A landscape with many valleys, sampled at points; each row gives a point and its height.
From any point a ball rolls to the lowest of the 5 points nearest to it. It stops when none of these is lower. Distance is the straight distance between rows; heights are no part of it.
rop h=2.88: [122  98 111 139 125 146 126  90  55 163 112 128  46 127  60 114 102 137
 136 113  68 134]
tago h=3.66: [146  98  71 120 139 152  93  96 121 136 104 140  19  72  83  94 109 166
 183  79 127 136]
kenu h=1.12: [116 162 180 125 172  80 130 128 142  92 127 122 174 153 116 123 143 112
 168 156 149 119]
kegur h=1.46: [124  90  88 124  84 144 163 144 134 169 125 135 128 100 159 147 151 147
 107  71 131 175]
sule h=2.03: [174 159 173  96  99 139  87 118 200  55 134 150 174 114 162 154  82 113
 187 152 169  83]
remis h=1.62: [111 142 119 131  91 116 146  93 116 137 133 112 103 115  86 130 124 104
 136 157 136 120]
bon h=1.85: [123  78 111 132 128 149 127  97  60 146 106 124  48 119  81 107  98 111
 134 113  78 143]
Tir h=0.35: [139 174 127 164 136 131  67 205 170 108 148 112 214 156 164 143 105 155
 100 141 206 130]
bibu h=2.10: [ 89 105  94 175 128 125 191 131  78 178 136  90 106 141  91 121 204 144
  75  55  89 147]
nog h=6.89: [118 177 164 175 162 112 122 155 165  98 153 111 194 146 140 132 125 140
 130 150 161 145]
Bogu h=1.60: [127  89 101 119 135 181 128 122 121 131  94 153  27 114 129 116 122 166
 159  59 116 141]
Vin h=5.65: [118 195 153 144 184 109 122 136 145 106 121 112 200 182 117 110 145 130
 140 136 145 144]
Lifek h=2.95: [139 127 126 112 122 127 145 123 128 148 137 125 135  98 120 138 132 116
 135 137 127 125]
ter h=2.25: [166 116 113 100 117 138 114 114 146  69 128 149 171  98 157 161 126 119
 167 159 158  81]
ros h=1.35: [ 98  80  91 157 113 116 157 138 103 168 132 123 120 128 140 136 184 154
  77  57  86 160]
nev h=1.91: [163  96  73 116 106 154 130 110 139 152 123 156  73 110 157 118 109 155
 126  79 148 143]
fosup h=2.65: [168 154 157 131 157 114  79 145 170  70 150 154 180 126 169 149 127 122
 141 148 161  97]
lefep h=6.90: [129 146 128 128 138 121 121 151 148 156 145 136 159 105 142 127 132 119
  82 129 129 130]
zup h=2.93: [147 113 105 100 108 138 130 101 143 154 150 145 127  87 163 151 116 145
 111  92 145 140]
mudes h=2.51: [165 102 101 114  98 138 119  90 113 104 130 123 104  93 143 107 112 122
 170 173 160 121]
gul h=4.36: [137 156 158 159 151 103  85 165 170  65 154 133 200 166 149 146 116 129
 122 159 156 124]
nutiz h=6.30: [139 135 147 121 126 129 117 154 139 154 146 121 143  93 165 147 121 129
  86 109 131 122]
teza h=2.04: [ 78 108 115 148 121 128 165 143  98 163 115  99 119 128 122 123 183 126
  72  85 104 150]
rek h=7.64: [106 146 159 136 150 141  99 157 151 150 146 141 169 122 164 143 125 158
  90 119 143 151]
Luz h=1.64: [103 136 130 143 121 120 137  86  75 149 103  83  86 139  62 115 112 104
 163 183 123 127]
puvad h=3.23: [ 91  99 141 156 126 141 145 104  60 164  88 115  39 149  46  74 110 113
 141 141  69 134]
Givo h=1.61: [111 147 171 111 154  94 137 108 107  86 107 114 145 137 112 141 121  75
 161 157 130 107]
gosid h=3.79: [175 120 106  77 100 135 109 126 155 142 149 129 135  88 128 124 138 136
 128 130 144 132]
ruma h=1.67: [ 83 112 128 147 137 116 185 140  99 175 118 127 122 149 100 116 187 109
  71 102  84 136]
bomi h=4.75: [141 168 141 165 136 128  70 178 175 104 155 135 214 136 190 147 131 147
 120 143 161 110]
Fefu h=2.99: [130 101  88 132 136 165 113 110  93 105 117 139  33  85  86 111  80 157
 164  88  98 132]
Daleb h=3.06: [160 125 130 109 130 118 105 140 169 113 156 138 172 110 164 155 147 145
 124 150 164  98]
mibi h=1.53: [122 147 154 120 123 117 141 105 120 130 145 125 119 136  85 125 147  86
 150 182 120 118]
kotok h=0.81: [ 95 135 136 150 114 119 164  97  94 151 121  92 114 133  89 116 131  99
 157 163 107 133]
povo h=1.58: [ 94 101 122 136  96 127 174 122  96 141 115 110  90 137  90 118 138  96
  95 138  67 142]
sifo h=6.86: [112 171 174 158 142 122 110 159 172 131 146 110 172 188 138 121 148 172
 110 125 162 139]
bim h=1.15: [ 90 128 126 141 126 127 185 135 103 176 127 115 127 127  86  94 185 107
  84 118  72 141]
Kuv h=0.97: [173 156 126 113 121 129  69 149 185  92 142 147 189 108 189 146 120 140
 126 163 174 104]
Paseb h=1.71: [ 72 125 122 151 131 123 184 101  87 175  91  98  96 163  90  97 145  85
 104 126  80 149]
pep h=4.28: [140 128 136 119 124 141 147 166 139 171 139 119 146 106 135 120 123 100
  64  93  90 138]
zepe h=0.31: [120  99 137 127 111 126 145 116 137 155 123 118 123 111 116 128 128 115
  93 131 106 137]
zofum h=1.39: [112 152 120 128 111 125 148  91  87 119 125  92 105 123  81 134 121 103
 180 173 134 112]
lagil h=1.88: [124 142 151 109 138 121 127 102 137  57 106 130 145 143 117 132  94  55
 178 173 155 100]
fuba h=0.30: [189 132 156  92 117 115  98 122 165  69 132 151 171 130 165 150 107 119
 168 149 148  86]
gazab h=1.37: [131  89  92 133 106 160 131 124  96 133 108 161  28 109 121 124 139 167
 151  66  72 128]
fiku h=2.53: [154 107  91 125 126 158 119  98 119 111 116 136  68  93 117 107  67 124
 172 128 167 133]
Fopu h=3.38: [153 139 147  96 114 117 124 103 132  91 129 153 148 107 137 143 121  91
 186 188 147  84]
reg h=2.64: [146 107 101 139 136 141 118  79  95 113 125 134  60 110  72 108  88 140
 160 148 144 133]
mafa h=2.81: [153 126 110  88 114 115 130 104 162 124 156 129 124 106 137 133 109 134
 128 146 152 115]
kuz h=3.31: [175 115  67 124 127 139 125 102 126 137 101 128  41  96 107 111  77 150
 171 104 150 138]
Leb h=5.66: [133 169 144 121 123 112 110 126 161 134 143 139 167 120 146 140 123 130
 141 171 159 135]
Fome h=1.09: [ 81  89 107 118 131 142 168 110  88 174 104 104  85 157  76 122 158 114
 110 103  70 138]
Sed h=2.39: [149 155 173 120 175  98 115 140 147  71 126 135 183 154 142 140 114 108
 157 150 151 100]
rukob h=4.55: [150 148 158 107 119 106 127 138 154 131 161 133 160 124 152 153 126 131
 152 171 147 116]
bez h=1.54: [107 153 136 109 133 111 131  89  90 111 120 107 113 145 104 132 133  93
 181 172 129 110]
Til h=2.50: [149 102 103 118 105 137 124 115 136 157 123 159 110 105 164 132 102 139
  84  72 140 148]
rudam h=1.70: [125 131 125  98 124 122 127  85  98  99 124 102 116 122 111 116 111  88
 176 176 141 114]
Kiga h=7.18: [119 144 149 134 134 123 113 137 177 142 167 122 155 102 170 148 140 126
 102 150 136 112]
bofil h=2.36: [119  90 110 138 137 159 133 100  66 149 100 123  49 111  90 127 116 149
 154  82  62 138]
Ven h=0.63: [110  72  85 147  89 141 169 120  73 156 124 136  84 156 108 125 165 140
  92  90  74 133]
leta h=3.78: [173 110 119  74 106 137 127  80 141  90 113 164 116 109 148 143 100 110
 186 161 159  93]
zat h=1.94: [127 125 102 119 107 128 154  95  98 159 113 127  77 131  96  99  86 120
 135 145 119 144]
Meko h=2.62: [ 79 148 160 130 149 119 164 141 123 169 117 128 136 132 125 115 170 118
  71 116 105 151]
Sib h=0.96: [123  81 121 145  88 135 159 127 102 152 115 118 100 118 107 111 125 134
 102  84  89 138]
les h=4.86: [135 176 166 140 185  94  97 137 153  62 136 115 219 199 138 118 123 130
 126 156 142 121]
zeso h=0.88: [122  91  73 125  70 173 159 129  91 167 113 164  53 129 123 138 155 169
 151  52  93 149]
kuvo h=1.72: [135 157 177 106 177 105 114 119 137  61 112 152 173 157 113 135 101  68
 164 153 121 123]
lus h=3.22: [113 107 110 106 109 132 136 145 138 159 127 129 135 107 180 125 129 121
  80  74 127 144]
foti h=0.80: [175 155 123 105 131 130  82 133 180  72 147 164 179  97 182 172 122 140
 143 155 166 100]
namap h=2.67: [ 67 130 152 148 130 133 188 170  87 174 115  99 151 141 115 109 165 136
  62 113  99 160]
gaput h=5.33: [110 185 180 151 159 104 133 148 169 140 154 103 159 160 115 126 151 147
 125 147 123 129]
nal h=1.93: [135  95  63 138 120 168 144 137  93 156  74 163   5 100 105 133 153 182
 166  75  63 127]
Lotur h=0.90: [117  84  92 105 120 151 157 131 108 167 101 138  97 117 144 142 139 143
  97  53  98 176]
zakeg h=2.71: [ 95 151 177 142 130 111 164 139 121 158 115 134 123 150  87 110 164 102
 127 176 112 141]
lolot h=2.45: [ 61  99 113 154 128 116 205 141  56 183 122  79 118 162  95 109 208 127
  79  68  72 149]
ligif h=7.31: [106 183 152 162 172 143  92 150 142 111 143 107 216 199 154  78 129 134
 115 152 174 145]
Lemev h=1.95: [118 152 144 125 136  94 157 100 105 107 141 114 132 131 116 129 144  86
 155 153 146 125]
zoze h=3.95: [186 122 103  98  95 146  97  89 128  87  93 145 111  82 158 125  85 114
 179 173 151  83]
Bup h=1.56: [117  71  78 156 123 126 166 148  84 202 138 112  98 133 133 145 189 170
  87  56  91 167]
muz h=2.08: [161 146 163  84 159  88  93 113 157  49 122 151 180 158 117 130 115  84
 153 169 172 107]
pudi h=4.14: [116 164 132 147 143 116  84 182 164  83 152 123 221 191 192 116  90 125
 115 158 198 121]
vof h=4.70: [147 143 129 127 128 111  90 165 163 128 169 117 155 109 176 158 128 156
 124 144 170 120]
zub h=1.78: [116 159 178 118 175 120 107 121 158  85 117 129 175 161 133 101 134 105
 159 168 140 122]
Tol h=1.05: [130 181 165 148 168 114 100 170 154 119 158 110 197 178 165 151 122 157
 131 139 156 150]
zemon h=1.43: [163 137 124 117 131 133  67 173 176 104 160 144 181  97 199 165  94 161
 110 142 180 103]
gibu h=1.97: [ 98 125 134 123 109 140 161 103  97 168  86  95  84 129  54 124 129  96
 111 141  72 129]
Zitad h=2.86: [149 141 131  93  99 109 105 111 167  82 126 145 161 128 162 147 114 116
 146 173 165  90]
Sena h=1.47: [136 100 111 124  95 149 128 102 136 135 125 132  76 134 109 122  94 133
 122 104 125 144]
tido h=0.77: [117  66  78 160 106 145 165 118  93 165 109 129  73 131 112 141 152 161
 122  42  99 146]
Lup h=1.68: [113  56  72 145  89 164 159 169 111 206 130 141  92 118 153 142 180 212
 104  72 102 164]
rov h=1.98: [154 171 177 124 173 111  96 132 144  49 120 138 186 178 119 129  97  83
 150 163 147 102]
tagaf h=5.57: [152 169 165 145 179 105  89 144 140  58 131 126 234 182 144 103  99 126
 125 171 154 130]
vunag h=4.94: [145 108 128 122 128 139 111 155 143 163 128 134 144  92 169 132 121 137
  60  67 136 147]
dupu h=2.15: [122 113 128 115 115 123 144 102  86 134 120 112  62 121  66 107  96  91
 162 172  96 122]
Kidu h=0.91: [130  78  69 122 102 172 134 118 123 154 112 164  61 129 133 141 144 153
 121  56  90 133]
banup h=4.78: [117 155 193 145 129 135 144 138 154 153 143 117 171 135 131 120 145 140
 113 124 125 139]
kagev h=4.93: [170 144 132 112 143 136  99 175 192 148 148 118 160  75 182 144 110 156
  62 130 160 110]
rofon h=2.66: [136 159 135 147 138 120  61 189 185 125 149 140 168 119 198 172 102 174
  85 145 162 132]
Tak h=2.11: [105 149 165 143 158  94 164 134 132 125 127 119 128 145  96 129 136 120
 127 175 126 120]
buke h=2.55: [126 156 157 123 135  99 125 129 153  94 150 140 148 131 123 136 148 105
 161 150 141 122]
lof h=3.96: [140 135 121 104 106 116 134 113 143 108 145 128 138  89 127 143 152 121
 141 155 146  81]
Sif h=1.06: [ 99 154 177 160 147 146 123 170 141 154 142 135 163 152 133 118 152 150
  77 149  94 155]
nin h=3.40: [131 160 156 120 160 103 107 154 150  78 147 139 190 181 126 134 112 108
 153 150 164 103]
poguf h=5.95: [123 166 126 120 120 122  95 172 181 142 161 139 185 111 181 138 105 148
  71 122 156 133]
sef h=1.10: [ 85  86  93 150 121 114 180 122  74 173 108 104  79 143  93  95 183 134
  82  82  80 147]
galu h=3.21: [137  95 104 139 137 186 107 120  97 124  83 140  20  92  89 109 104 150
 182  75  84 141]
rom h=0.67: [145 101 102 107  95 141 123  99 120 124 138 126 103  90 133 106  91 124
 142 126 150 117]
noru h=1.86: [150 152 151 130 146 101  88 160 164  85 163 153 201 138 189 162 120 135
 122 165 183 109]
Vik h=0.82: [112  56  91 142 108 135 152 113  67 153 117 128  53 150 109 116 151 131
 139  89  75 139]

Call two points neighbours if one is among the 5 nearest of the other. Go from one point of each pair to the other, from neighbour to neighbour, staying as low as possible. Name the highest point that can't be avoided.
Tol / Ven => rofon
kotok / Sif => Meko
kenu / fuba => fosup
kenu / Ven => zat
rom / Ven => Sena
zepe / Ven => Sib
kotok / kenu => Givo
